Each scene shows the same named points in several views. A view is turned or mirrored, shifted and resized as a whole, has a little noise and may leave points out.
In the rows, 100 means zero.

Scene 1
View 1
Q371:  84 100 123 114 116  90 115  57  96 115 104 125  93  91  90  92  67  93  81 109  95 120 122 110 126  89 103  68 104 101 125 108 122 127  93  84 103 102 102  58 107  87 111  69  97 109  93  87  73 105  99 103  97 117  83  90  98 113
Q978: 113  94 115 109 110  95  92  78 108  85 108 100 113  73  93 105  70  96  92 116  94 102 108 115 104  95 116 110 106 114  99 101 105 110 110  99  98  99 102  66 109  89 119  94 106 104 118 102  85 105  96 104  75 112 100  97  91  99
Q389: 127  94 116 106 115  97  88  81 116  82 108  92 120  68  92 103  66  97  97 117 100 101 102 120  95  94 121 117 109 118  88  98 103 103 119 100  95  98 102  66 111  86 118  97 113 103 118 101  87 109  95 105  74 111 100  97  89  98
Q590: 113 114 127 106 134  95 105  53 110 107  88 111 102  82  86 104  53  91  79 110 104 118 111 122 113  90 115  80 114 113 104 109 127 110 114  88 103 103 104  44 118  83 112  75 107 106  94  70  75 121  91  93  90 122  85  93  98 114
Q182:  98  88 121 115 109  87 114  72 103 105 114 113 102  73  86  81  69  95  92 112 102 111 119 115 109  95 106  89 101 104 112  92 107 127  98  91  98 104  97  55 106  84 112  78 105 109 106  95  65  99 101 105 105 108  91  88  91 106
Q805: 103  82 118  98  92 108  67  68 114  74 110  95 122  92  97 110  89 116 113 124  96 107  94 111 104 107 126 110 106 102 108 107 110 108 106 109  97  99 107  86 101  84 126  96 116 111 128  93  99  90 102 115  67 113  96 100  92  96
Q990:  59  90 114 109  74 107  59  56  86  92 104 120 101 123 112 134 110 117  96 129  67 103 114  92 143 102 108  71  98  88 152 137 108 115  83 104 106 109 115 113  88 103 126  90  82 109 119 113 123  89  96 124  35 124  89 109 110  95
Q688:  95  80 114 110  87  98  85  80 101  83 120 103 112  85  99  99  87 106 102 121  88 103 111 106 110 102 112 102  99 101 116 100  96 117  96 102  97 101 102  85  96  91 121  93  99 107 125 115  88  87  97 119  74 110  99  97  93  94
Q312: 111  89 114 103  97 105  69  75 116  75 110  94 120  83  97 112  82 108 106 127  95  99  96 111 104 104 124 112 108 112 102 107 105 104 113 103  98  99 104  82 104  89 124 101 111 107 127  99  97  97  96 113  64 113 100 100  92  95
Q871:  91  92 120 106 104 100  89  59 102  95 107 110 104  95  92 105  80 107  97 116  95 114 109 111 117 101 112  83 105 100 121 110 118 116  98  97 102 104 105  72 103  89 117  82 103 110 109  87  89  98  96 108  82 117  87  94  98 103
Q754:  95  85 114 100  78 111  43  73 103  63 108  94 122 105 106 135 103 120 110 132  74  95  95  99 117 109 125 110 105 103 119 125 101 101 107 114  99 104 112 115  96  97 131 110 101 106 137 117 124  91  97 123  33 117 100 113 101  85
Q956:  85  92 104 110  79 102  53  78  92  77 107 101 112 103 114 138 103 109  94 134  63  90 109  99 128 100 116  99 101 101 131 130  94 106  99 104 100 108 112 116  96 107 128 106  83 102 129 132 121 100  88 122  23 121 100 115 104  89
Q857:  81  70 104 100  58 117  38  82  99  57 121  91 124 102 109 131 117 126 117 138  73  90  97  97 117 112 123 118  97  95 126 121  90 103  96 117  98 103 113 128  85  98 133 113  97 108 150 133 127  74 100 133  32 113 105 114  98  80
Q144: 126 111 121 107 130  95  91  69 112  90  92  99 107  76  93 113  61  92  84 117  95 104 105 120 104  91 120 101 115 120  91 107 114 101 123  93  98 100 103  57 118  88 116  91 108 104 108  89  89 123  88  97  70 118  95  99  97 105
Q174:  88  82 123  99 101 108  91  56 105  91 113 112 111  95  90  96  83 113 108 113 107 118 103 111 113 105 116  85 106  96 120 103 120 124  95 100 101 100 105  69 102  81 119  78 115 116 113  79  82  85 107 110  91 112  88  91  94 103
View 2
Q312: 104 110  82 109  99  86 116  98 117 100 127  86  85 126  76  99  97 103  84  96  98 105  92  66  84 101  96 128 101 107 117  93 108  78  82  92 103 102  68 103 104 108 109 111  94 110 111  72 118  98  75  55  91  91  79  94  91 101
Q978:  98 114  82 105 100  97 120  99 121  95 123  72  74 135  76 100 101  97  85  89 100 110  97  64  87 101  96 128 104 102 122  94 100  80  78  93 100 105  61 109 109 107 119 113  93 110 111  71 123 102  55  49  87  90  73  89  87  95
Q144:  91 119  82  96  99 109 131  88 123  85 118  69  71 149  63  95 106 102  89  86  83 112  93  60  82  91 100 114  96  94 108  91  97  81  82 109  93 103  69 108 105  98 116 105  99 103 110  69 115 110  46  39  93  90  81 104  81 105
Q857: 129  91  82 123  98  37  95  93  94 118 143 134 110  81  90  91  72 121  86 115 116  90  96  74 100 114  83 153  99 140 129 104 141  62  83  76 119  98  78  92  98 114  95 110  84 127 114  82 100  69 142  78  99  91  68  83 111  94
Q805: 114 101  83 120  94  76 113 107 122 111 131  96  91 111  90 100  93  98  81 104  96  94  87  66  80 103  91 117 101 108 124  94 120  82  81  84 103  97  68 107 102 109 104 111  90 111 115  62 115 100  87  61  91  94  81  95  91 102
Q389:  94 113  82 104  93  95 124 100 119  94 132  68  75 140  77  97 104  97  78  89  98 106  98  67  87 100  90 123 103  91 122  99 103  83  73  87 100 104  59 112 113 104 112 112  85 111 111  67 120 102  54  40  87  90  70  95  82  89
Q956: 115 108  81 103 110  56 102  78  93  97 127 125  92  98  67  85  82 130 103 105 107 107  94  68 103 108  97 156  93 149 108 100 125  54  94 103 117 103  82  86  98 111 107 111 101 122 106  95 100  70 123  74  99  86  68  79 107  99
Q590:  90 123  83 100 111 124 133 102 135  87  97  56  67 150  73  99 116  90  98  84  84 120  77  57  69  88 106 107 103 101 101  82  80  84  98 117  90 100  71 106  99 105 127 109 114  96 109  68 124 124  25  52  86  89  91  94  88 125
Q371: 104 121  85 105 120 117 112 108 133  96  83  61  71 127  89  99 109  85 106  88 109 125  71  59  69  93 106 122 106 128  99  79  76  79 105 112  98  99  62 102  94 121 136 117 123 100 109  79 136 122  32  74  79  84  83  65  98 130
Q871: 109 113  86 110 110  97 112 105 128 104 105  80  85 117  89  99  99  91  95  98 101 113  76  63  76  98  99 119 103 120 108  84  96  78 102 100 102  99  69  99  97 115 119 116 109 103 114  71 123 111  60  69  87  88  85  79  99 123
Q754: 119  95  84 114  98  51 109  88 102 108 138 129 101  94  76  90  82 120  90 110  97  95  95  70  93 108  90 139  96 130 116  98 134  67  83  89 114 101  81  93 100 107  93 106  91 121 112  79  98  77 125  71 103  92  76  97 102 100
Q174: 116 105  83 122 106  94 106 118 137 114 105  77  86 114 105 107  98  83  88 100 105 105  72  63  66 100  97 106 106 114 114  80  99  87  95  90 103  94  64 102  96 121 119 120 107 100 115  62 130 117  59  77  83  93  88  78  98 124
Q688: 113 107  82 113 109  80 101 106 116 107 122  84  84 112  91  99  94  94  86  98 117 106  89  69  87 109  92 140 106 124 120  92 107  76  86  84 108  99  60 102 105 119 118 119  94 115 112  75 125  94  76  68  87  87  68  71  99  98
Q990: 131 104  85 110 125  62  96  89 108 107 100 131  97  82  82  87  80 118 113 113 107 113  70  64  86 100 103 146  95 163  96  85 115  53 112 111 118  96  90  76  85 119 111 114 119 113 108  93 105  85 118  98  95  88  81  68 117 127
Q182: 102 120  82 109 110 110 107 115 134 101 102  48  73 132  93 104 106  80  92  87 118 114  82  65  76  99  99 129 110 110 116  87  83  82  91  91  99 103  51 110 106 125 135 122 106 104 111  71 143 115  30  60  76  83  73  64  92 106
View 3
Q174: 101 102  94  92  90  83 104  97  73  86 102 105  97  70 122  81 105 143 108 107 125 100  72  74 121 118 103 112 107  87 101 123  86 113 103  68  91  82  91 102 113 101  90  93 112 101  98  67 114 109 101  77 105  89  84 111 119 121
Q805:  95  98  92  98  98  87  86  91 100  88 107  92 111  59 116  84 111 120  96  92 113  97  81  86 120 112  79 105 113  76  96 112  86 112 103  79 104 105  87 102 105 106  91 106 115  88  94  77 107 122  93  99  88  98  97 113 106 129
Q144:  72  98 106  80  91  92  80  77 101 125  87 111 106  76 111  67  90 113 112 107 124  91  92 111 119 128  93 108  95 113 120 101 101 108 109  88  96  93 132 118  85  99 101  96  87  73  86  83 125 102  95  86  90  98 104  96 109 122
Q857: 120  75  82 105  86  90  75 101 124  56 132  77 126  58 110 134 118 108  80  69 111  96  89  94 116 100  45  87 118  41  79 104  96 110 106  77 136 124  56  80 102 106  84 127 110  90 111  97  74 160 103 131  93  91  82 112  74 128
Q978:  83 106  97  87  88  94  86  92  93 114  99  99 116  76 112  77  95 114 105 108 130  88  91  95 120 117  81 103 105 101 114 108 102 119  97  75 104  96 117 108  97  98  96  98 101  81  88  87 128 111  98  87  94  85  98  97 107 124
Q956: 111  64  82  93  67  82  70  88 118  68 123  95 122  79 106 127 101 111  95  75 124 100  94 116 114 109  64  83 101  68  94  95 105 104 113  82 139 107  81  82  81 102  83 120  82  84 110 107  76 148 114 122 100  89  77 100  75 113
Q312:  89  97  94  91  91  90  84  88 102  99 102  96 115  70 113  83 103 112 102  99 123  95  88  99 119 117  78 103 104  89 105 106  98 111 103  81 107 100 105 103  94 104  97 103 103  79  96  84 114 116  98  97  90  92  99 103 100 124
Q688:  99  96  86  90  82  91  93 105  90  85 112  93 120  79 110 103 104 121 101 103 131  90  88  83 124 107  79 103 111  82 105 115 103 122  94  67 113  98  90  94 107  94  94 103 107  89 102  86 111 129 103  90 100  82  85 101  99 123
Q389:  76 107 100  86 100  99  81  91 104 118  98  95 119  70 106  72  99 105 102 110 123  82  91  94 120 114  76 107 106 101 116 109 104 116  95  81 101 104 118 113  94  98 102  98 106  73  86  86 132 110  91  92  85  91 102 101 104 130
Q371:  94  96  98  77  63  79 108  93  59  95  96 122  99  98 117  79  86 149 128 119 145 100  81  90 124 127 123 109  94 119 118 115  97 115 105  71  97  58 119 104 101  94  93  83  90  98  98  76 118 100 111  61 118  81  72  90 118 108
Q871:  97  92  96  87  80  82  97  92  77  89 103 111 100  81 118  82  99 137 114 103 131  99  81  90 120 122 104 106 102  96 104 113  92 112 108  76  99  76 103  99 102  98  90  95 100  96  99  76 110 108 105  82 106  88  81 101 110 116
Q590:  75 102 106  77  83  82  92  76  75 121  84 121  94  82 115  57  85 136 127 116 132  99  83 103 121 131 118 111  89 126 123 108  98 106 112  84  84  69 141 118  87  99  97  84  87  85  84  75 128  87 102  68 104  98  94  96 119 115
Q990: 132  48  86  98  52  62  83  86  98  38 127 111  97  83 120 133 106 145 102  64 123 121  79 113 112 120  91  88  98  67  82 100  87  91 129  81 134  83  63  75  90 108  74 118  75 105 121  94  51 148 122 114 117  93  57 103  85  99
View 4
Q956:  79  75 127 112 111 112 126 102  86  90  91 117  98  95 112 101  98 120  92  98  89 105  70  93 121  85  91 124  72  74  85  96 104  79  81  85  98  77  90  96  93 105 100 102 106  88  79  85 100  92 105  93 130  90  97 115 123 119
Q182: 100  99  81 106 105 107 106 111 113  97 145 112  90  93  61  95 105 115 100 107  97  73  85 104  86 113 109  66  97 122  76  88  99 104  76 108  95  98 122 118  80  99  87 114 106 120 106  67 106  92  78 110  99  96  88 104  90  93
Q312:  96  87 101 120 101 109 107 106 109 101 116 110  83  98  78  93 108 114 103 102  87  92  89  98  96  91 107  98  95  88  79  96 109  97  88 106  95  89 102  96  81 105  97 103  97 109 103  93  94  86  96 110 103 100  97 108 105  98
Q688:  93  88  93 111 103 109 113 107 108  96 130 109  91  97  83 102 102 113 101 108  92  84  82 103  98  95 103  91  88 104  76  93  98  95  75 102  98  90 109 109  85 100  98 111 108 107  95  73 103  91  88 101 107  96  95 111  94 100
Q805: 101  82  96 124  99 108 114 104 111 100 120 101  87 105  89  96 110 111  96 106  81  93  84 109 101  80 116  98  97  75  77  97 106  97  81 105 102  86  92 100  74 103 102  98 104 111  98  91  90  81 104 110 103  92 100 104 103  94
Q857:  83  59 120 121 104 102 134  96  99  92  98  93  96 106 129 114  98 108  94 107  77 107  67 105 120  58 105 129  76  51  78 100  97  82  69  91 111  75  74  99  85 101 117 100 118  87  73  91  96  87 118  90 127  85 102 114 113 108
Q754:  90  70 121 124 105 108 124  99  95  94  93 105  92 103 113 101 103 109  96 102  83 107  77 103 114  69 106 121  83  58  81  99 105  86  83  94 105  78  78  94  83 104 107  96 106  97  85  98  94  85 111  98 121  87  99 111 120 110
Q174: 109  91  83 115 104 107 107 108 103  89 136 106  94 103  75  91 110 111  88 108  97  86  81 113  99  97 120  73 101  94  81  91  95 104  80 109 104  97 107 120  70 100  95  99 117 124 101  76  97  87  86 115 105  74  90  91 103  94
Q990:  90  76 123 110 121 112 127 106  64  74 102 118 109 101 108  94  98 115  75  98 103 107  62 106 128  95  95 104  74  73  93  89  94  79  82  91 107  85  89 118  85  99  99  97 122 100  76  77 106  99  98  94 140  65  92  93 137 121
Q978:  96  93  95 117 100 109 106 109 118 104 123 114  83  92  69  93 110 116 109 106  87  85  89  95  87 102 103  88  94 103  77  94 110  98  86 104  91  86 109  99  83 104  93 109  91 110 104  87  97  87  89 109  98 107  95 113  94  97
Q590: 103 108  90 114 104 117  91 114  97  99 128 131  87  91  41  74 115 118  96  97 104  87  96 102  84 126 110  64 109 120  87  91 113 106 104 112  87 100 122 103  80 109  80 103  88 131 119  83  95  89  77 123  99  97  91  96 109 100
Q371: 102 104  91 107 112 117 100 115  91  87 134 128  97  93  53  80 107 117  88  97 108  87  83 103  96 127 104  65  98 117  89  87 103 101  92 108  92 100 125 116  83 101  81 107 101 124 107  73 103  95  73 115 111  85  88  92 113 105
Q389:  96  91  95 118  93 110 103 106 123 109 120 110  78  95  67  96 111 115 115 104  81  87  96  96  86  93 111  93 101  98  73  96 112  99  88 109  90  84 104  91  80 108  96 108  88 110 109  91  91  83  91 114  93 114  98 115  91  93

Which points are out of place in each view (at most two, in the order of its rows)? Write none if all are in place.
view 1 => Q312
view 2 => none
view 3 => Q990
view 4 => Q688, Q371

Scene 2
View 1
Q542:  88 122 100  91  88  91 108 105  92  95 116  96  82  80  87  98  75  81 102 114  96  97 109 104 103 102  99 108 107 100  99 111 101 114 104  94 115  98 103 118 106 105 102 113 115 106 112 102 107  80  84 106  95 107 103  97 110  96
Q211:  95 109 100  76  84  99  94  86 151  72  84 100 113  65 121  92  69  94  78  96  78  77  87 118 111 114  56 104 132 106 117  65 141  83 107 141 118 161  84  85 106 129  91  96 105 129 106  57  74  75 131 120 126 111  87  78 105 119
Q132: 101 105  83  92  93  78 102 103  84 109 147 116  76 100  97 105  95  95 115 107 106  75 110  89  92 100 101  92  85  98 122 121 101 139 105 105 106  89 131 121 127  95  75  99 111  73 109 110 116  94  90  93 110 122 139 138  95 111
Q465: 104 117  94  86  94  91  88  86 153  84  84 110 102  64 129  97  71 105  81  96  84  66  91 105 100 107  60 102 125  96 110  74 142  93 101 135 122 152  99  81 118 116  89  85 115 115 100  64  81  76 122 120 117 106  86  80  95 128
Q215:  93 114  95  92  88  82 110 108  80 100 132  99  81  90  83 102  85  80 110 112 102  91 111  97 101 100 107  98  99 102 108 118  95 125 104  98 111  91 108 127 113 101  93 109 107  91 115 110 116  90  82  99 101 118 120 117 107 100
Q459:  88 109  97  82  87  90 105 100  88  93 128  96  90  88  82  98  80  78 103 112  94  99 107 108 106 107  96 103 107 106 114 105 101 120 108 102 110 105 104 122 106 112  96 114 110 101 120  95 101  83  96  99 103 112 111 109 110  95
Q624: 100 121  94  93  91  81 103  95 118  92 105 100 100  79 103  97  80  84  97 100  98  78 100 101 105 101  90  97 113  99 109  95 123 110  99 120 116 126  92 101 114 108  95  98  99 105 106  91 102  90 101 107 111 120 112 103 108 117
Q983:  91 122  96  96  88  85 110 108  83 101 123  97  76  85  84 103  81  80 108 115 102  93 111  96  97  98 110 102 101  99 100 120  96 126 102  88 116  89 109 120 114  99  99 110 114  98 112 110 115  86  79 102  93 110 112 108 109  98
Q534:  94 128  97 104  90  78 115 114  64 106 134  95  73  89  73  98  84  76 117 118 113  94 120  92  96  96 123 103  94  98  94 133  86 133 100  80 116  71 111 130 111  92 102 117 112  88 114 126 131  91  66  98  85 110 119 116 109  95
Q464:  87 109  98  80  82  91 108 100  90  88 125  96  93  86  82  97  81  77 101 112  92 101 106 110 111 108  94 102 109 111 119 101  99 116 108 107 111 108 101 120 104 117  97 117 104 110 119  96  99  81 100  99 105 118 114 109 116  93
Q814:  97 107  89  86  90  92  93  97 122  96 117 114  82  83 111 104  77 103  97 107  86  79  99 100  94 108  75 104 109  96 115  97 116 110 110 111 116 122 122 102 118 108  83  98 126  97 109  81  90  77 109 112 114 106 100  99  92 113
Q883:  98 130 101  97  91  84 106  99 121  89  87  91 102  68 106  94  73  85  90 102 101  77 101 102 102  97  92 102 121  98  95  99 126 101  97 114 123 126  85 101 108 109 106  97 103 113 103  91 103  87  96 115 104 111  96  87 108 114
Q131: 102 105  90  79  90  88  88  88 149  81  99 109 111  76 126  97  76 100  84  93  84  67  87 107 108 107  61  97 122 101 123  72 142  97 104 147 114 153  96  88 116 121  83  86 101 110 104  64  80  80 129 114 127 120 104  95  99 131
Q103:  93 113  96  87  88  87 105 100  95  92 122 100  93  88  93  97  84  80 103 106  97  87 103 104 106 104  96  97 106 107 116 104 105 119 104 110 112 112 102 116 112 110  94 106 104 100 113  98 101  89  96 101 109 120 117 113 111 104
View 2
Q131: 118 114 106  72  91 112  79 102  78 131 102  77  93  86  92  66  78 126 100  98 101 109  71 131 125 109 106 109  85 133  86  96 115 100 114 117  87 100 122  87 104  97  99 114 126  91  89  78 100 111 100  77 116 108 104  82  88  63
Q132:  89 118  98 103 114 110 118 117 107  97 107 107 107 105 101 111  97 114  81  98  92  81 121  97  86 100 109  88 106 106 113  98 107  70 101 104  88  86  91  98  99 119 105 115  90  91 126 105 103 103  94  74 115 104  79  94 111  85
Q814: 109 113 104  77 103 104 100 109  93 121 102  96  97  92  96  89  85 122  95  94  94  94  93 110  96  98 103 107 101 132  99  94 106  93 106 104  87 100 108  98  98 109 103 121 103  96 105  88 104 104 101  74 110 107  89  91 104  70
Q459: 101 111 111  90  90 105 105 121  89 109  97  95  96 101  98  96  89  98  89  95  88  73 104  90  87  93 107 100 112 116 105  80 103  81 106 109 101  89  91  98  98 105  98 114  85  91 113 105 101 108 100  73 110 102  86  97 108  97
Q542: 104 107 114  86  83 102 107 117  98 105 100 102  91 104 100  96  89  99  97  96  82  74 102  85  79  95 100 109 113 129 101  84  99  86 104 102 104 100  98  97  93  99  94 122  79  96 108 110  95 105  93  76 105 104  84  99 111  92
Q464: 105 111 108  91  88 106 104 122  85 110  97  92  97  99  97  92  87  96  92  94  89  71  99  91  91  92 108 100 113 113 105  75 102  83 110 113 102  89  90  96 101  98  97 113  87  89 112 107  98 109 101  75 111  98  85  96 106 102
Q534:  90 109 114 100  87 103 122 123 115  86 101 119  91 117 109 115  95  93  94 100  79  66 126  73  66  97 102 100 118 124 111  91  95  72  95  97 104  94  89  98  91 103  91 125  66 101 122 123  92 101  87  77 104 104  75 106 120 102
Q983:  98 111 110  90  94 103 112 114 107  98 100 111  95 107 106 105  91 104  94  99  83  78 112  88  80  97 104 104 111 129 107  95 100  81 100  99  98  95  97  96  92 106  94 125  83  99 116 111  96 101  92  78 106 103  82 100 114  85
Q211: 125 111 113  66  79 110  78 106  64 136  96  72  87  82  90  59  77 115 102  94  99 102  61 127 123 101 105 114  91 135  85  84 113 106 118 122  94 100 119  86 104  86  94 111 121  90  84  82  97 113 103  78 113 103 106  80  90  75
Q624: 107 114 115  89  83 112  97 113  90 107 104  94  90 101 100  85  84 107  96 102  92  91  95 106 103 110 108 105  98 126  95  95 107  85 106 111  97  94 109  87 102  92  90 112 102  97 104 104  93 109  89  80 114 105  94  89 101  86
Q215:  94 111 112  98  91 108 113 120 104  96 100 107  95 110 103 107  94 100  90  99  83  75 115  86  82  98 106 101 111 116 108  91 102  73 102 105 100  89  93  96  96 105  95 117  80  97 118 115  96 104  89  76 110 102  82  97 110  96
Q883: 114 109 121  80  71 110  92 110  91 109 101  96  82  98  99  82  82 103 104 102  87  91  87 104 101 106 103 112 100 140  90  92 106  93 107 105 102 103 115  85  98  87  83 119  99 100  98 105  88 107  87  82 109 105  94  90 101  83
Q465: 118 113 112  70  89 110  83 100  90 123 103  90  87  91  96  71  78 127 104 100  96 112  76 128 115 110 101 114  87 147  84 102 113  99 109 107  89 105 129  85 100  91  92 119 122 100  90  84  92 105  91  82 108 110 101  83  96  59
Q103: 101 113 109  92  90 109 103 120  92 106  99  96  97 102  99  95  89 101  90  97  92  79 102  98  93 100 109  99 106 116 103  87 106  80 107 111  96  92  96  94 102 100  95 112  93  92 111 107  97 108  93  76 114 103  87  93 107  95
View 3
Q103: 102  91  94 102 106 102  92 111 101 114  99 100 118 107 100 108  89  91 106 104  94 124  89 103 105 112  96  97  86 101 103  91 118 106 103 102 107 104  98 102  94  96  90  95  98  90 104 110  98  93  90  91 107 101 111  98 115 122
Q464: 101  81  95 100  97 105  86 116 104 109 103 102 114 103 101 108  94  96 115 100  99 124  85  97 107 110  94  93  87 104 101  91 115 106 104 107 108 104  98 109  91 103  90  90  98  86 105 120  94  96  93  91 110 101 116  98 119 124
Q534: 104  73  98  86 108 101  99 117  96  91 111 106 107 110 102 107 101 104  96  73 106 113  97 107 113  94  83 111  88  97  79 102  87 105 108 126  86  96  92 122  71  96  77  85  86 106  92 110  96  79  84  99 115 103  97  87 129 140
Q459: 102  82  97  98 101 105  90 114 103 109 104 104 114 106 101 109  95  93 110  98  98 123  87 102 110 109  93  94  86 103  98  94 113 104 104 107 104 104  98 109  88 102  87  91  96  89 105 116  94  95  92  91 110 100 114  97 119 124
Q132: 102 100  92  95 121 105 107 110  98 115  94 104 128 119  99 101  89  92  92  99  93 126 106 116 111 108 101 113  77  95  92 102 112 111 106 112  92  86  96 100  93  86  82  88  90  91  96 102 100  82  89 100 110 100  99 102 119 132
Q542: 102  69 102  96 104  96  85 112  98 100 105 103 111 105 105 116  97  99 104  90 100 112  84 103 106  98  88  99  90 103  94  90 108 100 100 111 103 108  96 114  81 104  87  93  97 102 100 113  96  94  94  86 104 103 108  94 120 121
Q814:  98  84 101 108 117  93  89 103  95 114  90 101 127 110 108 125  90  88  95 110  88 117  89 111 100 106 100  97  86 107 105  86 133 101  91  93 113 107 100  93  91  96  93 100 102 104 107 100 101  99  97  79  90 104 111 107 106 102
Q624: 114  83  90 102 113  95  86 103  95 120  96  97 115  98 105 113  90  94 113 105  99 118  89 103 101 112  86  90 102  97 106  81 121  94 102  94 115 118 101  98  89 100  93 100 106 101 103 101 107  90  94  83  99 101 112  87 113 112
Q983: 102  77 100  94 114  97  94 110  94 100 102 104 115 109 103 114  95 100  96  90 101 111  96 110 107  99  90 107  88 100  88  96 107 103 101 113  97  99  95 110  80  96  84  91  93 107  96 106 100  86  90  89 102 100 101  98 119 123
Q211: 108  79  97 118 104  89  73  96 101 131  89  96 119  90 108 130  84  85 123 130  88 120  69  94  94 118  94  73 106 111 127  64 149  89  91  71 140 136 105  84  98 111 102 110 119  98 118 104 105 112 102  69  87 100 134  99  96  84
Q131: 112  91  88 115 117  92  82  96  95 136  82  96 127  96 105 122  82  86 114 128  87 124  83 103  92 122  98  81 102 102 122  69 147  92  94  73 132 124 107  80 104  99 100 107 116 100 114  96 110 105 101  76  86 101 121  98  97  90
View 4
Q215: 110 102 106 100  99  96 103  98 123  97 113 107  97  81  91 108 108 104 102  92 105  99  91 103 118 110  93 103 104  94  83  79  86  87 127  95 104 120  73 102  97 119 124  81  89 110 100 110  80 117  88  88  98  91 114 105 107  82
Q542: 112 105 111  96  97 111  99  87 121  98 114 105  96  85  99 112 108 103 103  96 101 103  90  99 120  99  95  98 100  98  90  89  97  84 129 102  95 113  79 101 102 119 119  83  85 111 109  96  92 116  92  92  91  97 127 104 100  78
Q534: 112  95 105  99 106  93 109  98 118 102 126 110  95  85  88 107 114 101 102  91  96 101  87 105 117 109  95  96 104  99  84  76  89  72 142  93 107 123  70 100  98 128 140  75  77 108 101 122  72 116  95  90 115  99 119 102 113  75
Q131: 106 115 119  90  71 132  86  93 119  99  68 100  88  60 115 112  90 105 106  99 111 104  89  93 118  96  87 110 100  79  87 104  90 117  79 109  76 107  94 107  97  91  81 103 114 116 105  59 109 119  79  82  43  84 104  96  93 102
Q459: 113 113 109 102  92 103  98  87 132  88 106 106 103  83  99 108  99 107 100  93 114  98 102  97 117 106  94 103 104  95  88  83  88  97 119 104 101 117  74 104  99 115 106  84  94 107 109  95  92 120  83  85  79  96 119 112  98  86
Q465: 110 111 122  87  71 143  87  88 109 108  74 101  83  62 118 116  95 104 107 104 103 110  88  90 121  89  83 102  96  86  91 112  99 109  78 110  67 103  95 111 105  91  87 103 109 120 110  54 112 117  84  83  46  82 111  90  95  96
Q883: 105 104 116  89  90 128  92  92 114 109  95 102  84  67 106 111 101  99 109 100  98 109  77  99 120  87  93 101  98  86  89 105 101  93 111 101  75 102  90  94  99 107 108 102  91 112 104  76 102 112  93  94  78  86 120  92  98  82
Q624: 104 103 114  94  88 119  95  98 121 104  89 103  92  65 102 111  99 100 105  95 103 103  83 100 120  97  94 105 101  83  85  96  89 101 109  99  86 109  85  97  95 106 107  96  95 111 100  81  96 116  87  88  77  83 110  96 101  89
Q132: 116 101 105  99  92  91 107 104 122  94 104 109 101  76  96 105 103 110  98  89 111  95 101 102 116 125  88 108 105  94  79  70  72  93 112  99 111 130  67 114  99 112 122  76 103 109 100 114  74 121  79  77  89  91  98 108 116  94

Which points are out of place in each view (at most two, in the order of its rows)? Write none if all are in place.
view 1 => Q132, Q983
view 2 => Q131, Q465
view 3 => Q103
view 4 => Q459
